Points on a hilly landscape, in no order, each with its height.
From any point a climber steps to the highest of the 2 points nearest to it. It stops when none of these is higher. Distance is the straight distance between rows; heights are no part of it.
namot: [ -6  10 -15  10 -30  26  -6  -7   4  13 -11   1  14 -28  -2 -27  48   7
  25  -2  -8]  height 316
taz: [  9 -19  -3 -11  32  -2 -22  13   8   5  -4  -8 -39   5   9  14 -23  22
   5 -12   4]  height 562
Des: [ 11 -21  17  14   3  14  11   7  -4 -25  28  -4   2  29 -20  14 -16 -27
  12   3 -13]  height 92
til: [ -8  16  10   1 -19 -21  36   3  15 -18   8   8  13 -29  12   0  11 -27
 -31  15  -7]  height 461
zil: [ -6   6  11  -5   0 -23  25  -5  -3 -17  16   7   3   2   2  11  -8 -34
 -27  13  -9]  height 681
voraz: [  4   6   2  23   0  27   1  15   0 -17   8 -14   3  24 -29   3  -4   0
  12   7  -7]  height 208
pame: [ 15  14   1  14   7  -1 -32  16  16   1   4  -4 -24  -1   2  11 -19  -7
  26  -8  -1]  height 91
buzan: [  1   6   8  -2   1  13   6  12  40  -4  -7 -12   0 -20  10   2  35 -13
  10  19 -10]  height 493
ren: [  3 -21 -11   6  14  13 -32  -3  -4  11 -11  -7 -14  13  -5   1   9  22
   8  -3   7]  height 576
livo: [  3  31  -6  19 -20  28  -6   4  21  10  -4  -2  13 -24   4 -22  38  -4
  26   9 -17]  height 462
napi: [-35  19 -17 -23 -11 -26  15 -16 -58   1 -16  16  10   7   1 -25 -16   2
 -40  12 -16]  height 481
bura: [ -8   9  10   5 -17  -5  22   9  32 -17   3   1   3 -30  20  13  16 -20
 -15  22  -9]  height 340
Demub: [  4 -20  -9   0   5   7  17 -11   3 -10  -6  -3  12   6  -1   4  30   3
 -11  18 -14]  height 27
Gegop: [  0  26   5   4 -15   2   8   7  45  -4  -8  -3  -1 -36  10  11  19  -9
   2  20  -6]  height 353
Zibi: [  6   1  18  13  11  12  -1  28  28 -16  -2 -14 -12   5  -5  21  -4  -8
   8  15 -12]  height 135
sori: [-29  16 -27  -6 -38 -12   4 -13 -21   9 -17  14  12 -36   7 -27  18  17
 -21   3  17]  height 209
nof: [ -2   2  25   9  14   0   3  39  39 -12  -4   0 -19  -8  12  18 -17  -9
   7   7  -4]  height 89
fogi: [  4  11  -1  26 -13  28   4   1 -13 -14  11 -10  19   9 -29 -24   5   2
   4   5   0]  height 235
Lod: [ -5  12   5   5 -17 -16  28   1  13 -27  11   2   7 -14   7   5 -17 -22
 -22  10  -4]  height 574
Nur: [ -2 -25  -3  15 -12   4  40  -8  -8 -29   4   9  13   8   8   9   8 -23
 -24  30 -28]  height 56
Fet: [ 2 26 27  5  5  6 23  7 17 -5  7 -7 27 -9 -9 -8 -8 -9 -5  3  3]  height 359
Pif: [  9  25   4  11  13  13 -16  14  36  15 -19  -9  -4 -25   0   1  -4  33
  18  -7   5]  height 334
Pivup: [  3 -18 -10  12  -9 -12  14  -6   6 -19  15   4   0   3  10  23  -8  -8
  -5   5   2]  height 476
vukuf: [  9  15  12   1  14   2  -3  28  44   6 -19  -1 -15 -26  13  12  -1  19
   3   2   0]  height 269
Burav: [  4 -10  10 -20   6 -39  32  -5  10  10  14   4  13  -9  27  20 -14 -16
 -30 -21  20]  height 490
Vul: [-26  14 -10 -19  -8 -20   9 -25 -36  -5  -7   4   3  10   0 -10 -20   3
 -29   5  -1]  height 524
mor: [-11   0  -3  -7  18  18 -38   0  -4  22 -23  -9 -12   1 -15  -9  14  28
  13  -7  13]  height 504
Mep: [ -2  -1 -28   0  -7   2 -23  -7 -19  -5  11  -4 -18  28 -11   8 -25   3
  20 -16  -4]  height 722
bag: [  5  18   9   6  -6  28  10  11  25  -2  -6  -5  15 -21  -2 -11  35 -10
  21  15 -15]  height 685
fel: [-14 -13   2 -29  29 -12 -25 -18 -22  19 -17  -7 -10  21  -3   1  -1  11
 -13  -2   9]  height 660
bega: [  5  -3  31   4  11   1  20  19  24 -14  11   4  17 -16   2   4  12 -31
   4   8 -12]  height 454
mibaz: [-18   8 -10   3  -8  14 -27   0  -4  19 -22  -5   0  -5 -16  -9  -3  32
   7 -18  25]  height 443
vide: [-24   8  -6  -7 -10   7  -5 -10 -19   2 -16  -5  14   1 -22 -21   2  20
 -24   3  20]  height 328
levu: [ 21 -10   5  23 -10  17  -4  15   1 -18  25  -3  -4  24 -12   3 -19 -19
  35   1 -14]  height 103
Forab: [  8 -26   4  -7   7   2  20 -11  -2  -9  -3   5   0  10  13  14  24 -20
 -13  24 -31]  height 13
Sozul: [  1  19  -3   3 -19 -16  -6  -7   9   7   9   2   4 -19   9  -2 -20   3
  10 -16  14]  height 357
Gogu: [ -1 -25  -4 -16   9 -10 -16 -27 -35  20   1  16  10  12   9  -7  14   0
   7  -9   0]  height 571
rifu: [  4  17  20  22   7  17  -5  26  18 -17   4 -13  -6  22 -20   7 -12 -15
  19  14 -13]  height 175
paf: [ 21 -25   8 -18  38   4 -13  16  16   6  -9  -3 -30  -1  14  10   2  17
   3   8  -3]  height 630
nug: [ 13 -11  14  -9  33  20 -10  20  20   1 -14 -12  -4   6 -11  -1  26   9
  18  15  -9]  height 614
tamod: [-10  16   2   5 -16  12   0  -6 -32   0   1   4  25   2 -23 -39   2  12
  -7  -4  13]  height 304
ras: [-18  -1 -19 -12 -14  24  -1  -5  11  26 -17  -8   2 -32   1 -23  53  17
  22  -2  -1]  height 241
bek: [  7  18   8  -3   7 -13  -9   2  14   6   4 -12  -2  -9   2   0 -32  12
  12 -16  18]  height 321
nub: [ -9  -6   5 -19  -4 -11   0 -20 -48  27   1  19  29  10 -15 -35  16   4
 -15 -22  18]  height 273
dakuz: [ -2  20 -17  19 -21   2 -16   2   6  -9   9 -10 -16   0  -3  13 -18  -1
  11   3   0]  height 345
kikon: [ 11  11  10   9  12  -1 -22  39  35  -8  -6   4 -40 -10  18  25 -17  -1
  11   4  -7]  height 36
gur: [ -2  10  -3 -18   1 -33  18 -10   9   7   4  -2  10 -10  17   9 -11   8
 -24 -14  18]  height 527
dun: [ -3  22  -6   8 -25   4  -3  -5   4   1   0  -2  12 -18  -1 -13  10   8
  -1   6   2]  height 298
Zimib: [ 10 -24  10 -13  24 -17  -1  -6   2  12   2  -3 -12   7  10  13 -10  -1
   1 -16  10]  height 537
Noni: [  6 -11  13 -16  25 -12   6 -13  -6   5   4  -6   5  12  -2   7  -6  -7
 -15  -1   9]  height 570
vov: [ -1  -6  25  -1   2 -11  19   8   1 -16  16   4  11   0   9   4  16 -39
  -8  15 -20]  height 564
Moziv: [ 12 -10  12  12   5   0  28  17  22 -22  18  -9   3   2 -10  17 -39  -5
  10 -26  10]  height 479
ruruf: [ 22 -39   1 -10  21 -12  -7  -7 -11  23   7   7  -6   5  13   2   2   3
  14 -26  14]  height 508
Ver: [ 16 -18   1   8  20   2  -9  17  15 -12   0   2 -26  12  -1  23 -25   7
  11 -11   6]  height 505
zizan: [-17  -1  -4 -26   2 -18 -17 -24 -22  20 -10   1   1   5   2  -5  -5  17
 -16 -14  21]  height 609
sab: [-13  11   5 -14 -10  -4  -3 -10 -32  20   7   8  24  -2 -13 -38  -5  14
  -8 -22  29]  height 286
Viz: [  7  -6 -21  17   7  26 -41   7 -10   8  -2 -13 -35  22 -10  19  -8  10
  23  -5  -8]  height 31
fozo: [  8 -19 -15  14 -14  14  33  -6  -5 -26  -4   5  10  -1   1   4  28  -5
 -20  25 -20]  height 42
leno: [  4 -13 -22  20 -16   6  27 -10 -21 -33   9  11  -1  24  -2  14  -6 -17
 -10  23 -35]  height 71
buk: [ 23 -41   6   3  15  -1   4  -5  -8   6  16   4   4  24   6  12   1  -7
  10 -16  -4]  height 480
fefi: [ 12 -39 -11   7  16  12   0   8   7  -8  -7  -3 -18  26   3  24   3  14
   4  12 -12]  height 420
Vulot: [  7   2  34 -16  14 -32  26   4  11  13  18   0  12 -14  12  10   1 -27
 -21 -15   6]  height 450
zope: [  1  15 -11  -1 -14 -17  -4  -9   2  -7  12  -7 -11   0   2  16 -35  -9
   6 -14   0]  height 402
Ton: [-42   5 -22 -19 -23  -7  -7 -20 -48  17 -33  25   3  -1   2 -22  17  14
 -36   4   6]  height 394
rolo: [ 14   1   5  20  -2  12 -17   8  12  -5  13  -1 -10   5  -2   1  -4 -12
  29   2  -8]  height 128
petaf: [  7   1  -1  -2  18  25 -23  23  23  11 -24 -16 -16  -3  -9   1  30  22
  18  15  -6]  height 510
Zur: [-38  -1 -19 -18 -15  -9  19 -18 -53   2 -25  16  11  -3   0 -28   6  15
 -41  14  -4]  height 436
las: [  9  31  10  24 -16  17  -1   1   3  -7  14  -1  21  -1 -17 -19 -10 -10
  16  -6  -1]  height 267
larok: [-18  16 -23  -3 -29   4   4  -9  -1   4 -14   1  10 -25   1 -23  30  15
 -15   6   4]  height 248
riril: [  8  -3 -11   4 -12  -7 -19 -16 -26   1  25   3  -7  19  -4   1 -20 -11
  24 -14   0]  height 661
bom: [  5  14   3   0  -4  -9  -7  12  38   7  -6   0 -10 -28  22  10   2  -4
   6   7   1]  height 254
Kifa: [-12   1 -19  -7 -28 -23   4 -17 -41  25   4  30  20 -16  19 -31  16   3
 -18 -11   9]  height 210
Tilol: [  5  30  17  20  -7  11  10   7  30  -3   7   0  21 -12  -6  -7 -13  -2
  17 -10   2]  height 310
Tor: [  9 -12   8   3  12  -4  15   4   3 -13  10  -8   3   9  -4  10 -12  -2
   1   0   2]  height 528
sikos: [  9 -43 -13   2  17   4   4 -13  -9  -6   0   1  -6  33   6  22 -11   6
   3  -5 -10]  height 452
tum: [  7   4  -7   8   6  19 -21  12  15  19 -22  -9  -5 -10  -1  -5  -4  40
  15 -21  21]  height 391
Pidis: [-16  12  -8 -22   1 -27   1 -21  -9   6  -4  -1   4  -1  14   1 -19  12
 -29  -2  14]  height 567
rak: [  3   0 -15   1 -16 -19  18 -14  -9 -12  16   3  -2  12   6   8 -26  -9
  -9  -6  -1]  height 435
zila: [ -3   6  -2  -9 -14 -14   0 -21 -28  22   1  15  15 -10   8 -24  19  -6
  -8  -6   7]  height 232
Mulo: [  6  12  28 -11  18 -13  16   2  17   0  11   0  16  -4   1  -4   4 -20
  -8   3   1]  height 403
Sasek: [ 11  15 -11  15   4  20 -29  26   2   2   5 -14 -37  14  -8  21 -27   2
  34  -7  -8]  height 57
sema: [  5 -15  -3   0  -2 -10 -11 -24 -27  10  14   9   4  16   7  -8  -5 -10
   7 -16   5]  height 613
pav: [  2   4  -3   0  -8  -2 -11 -16  -7  15  -3   7   5  -9   9 -10  19   4
   0   0  12]  height 257
zofiz: [ -5  -7 -12  -4   5   5 -20  -7 -10   5  -3  -7 -11  19 -14   3 -10  10
   8  -8   2]  height 649
zituk: [-26   7 -19 -24 -22 -25   0 -23 -27  24 -10  20  17 -21  13 -25  17  16
 -25 -13  26]  height 190
Poven: [  9 -16  -1  11  -9   8  17  -3 -21 -24  24  10   0  29 -14   2  -4 -29
   3  15 -27]  height 82
fuvu: [ 20 -13  23 -18  45   8  -8  14   7   6  -2  -8  -5   7  -5  -2   8   7
   5   3   3]  height 711
gibal: [ 15  -8   6  17   0   5   7  20  20 -17  11  -1  -9   1  -7  22 -34   5
  27 -13   0]  height 453
gamo: [ 11 -24  -6  -2  25  19  -7  25  22 -17 -16  -7 -30  18   0  36   6   9
  -6  23 -15]  height 374
sopi: [ -4  -1  13 -27  32 -15 -10 -16 -19  12   1 -11  -5  23 -10  -6 -12  -6
   2  -5   7]  height 610
rem: [-36   5 -13 -10 -23  -4  -7 -11 -43   9 -21  17  10  -8 -14 -26  13  14
 -19  -4  19]  height 358

Where does a climber stop that starts at each point below?
nub | fel
Demub | rolo
fefi | fel
dakuz | fel
Forab | rolo
Sozul | fel
vukuf | Mep

Call two points neighbours if one is among the 2 nearest of the other. Go from one point of each pair to the other, from neighbour to neighbour, staying as high as possible. Name the lowest point that can't be avoided.
fuvu, zil | Mulo
bag, dun | ras
Mep, bag | bura
Mep, fuvu | mor
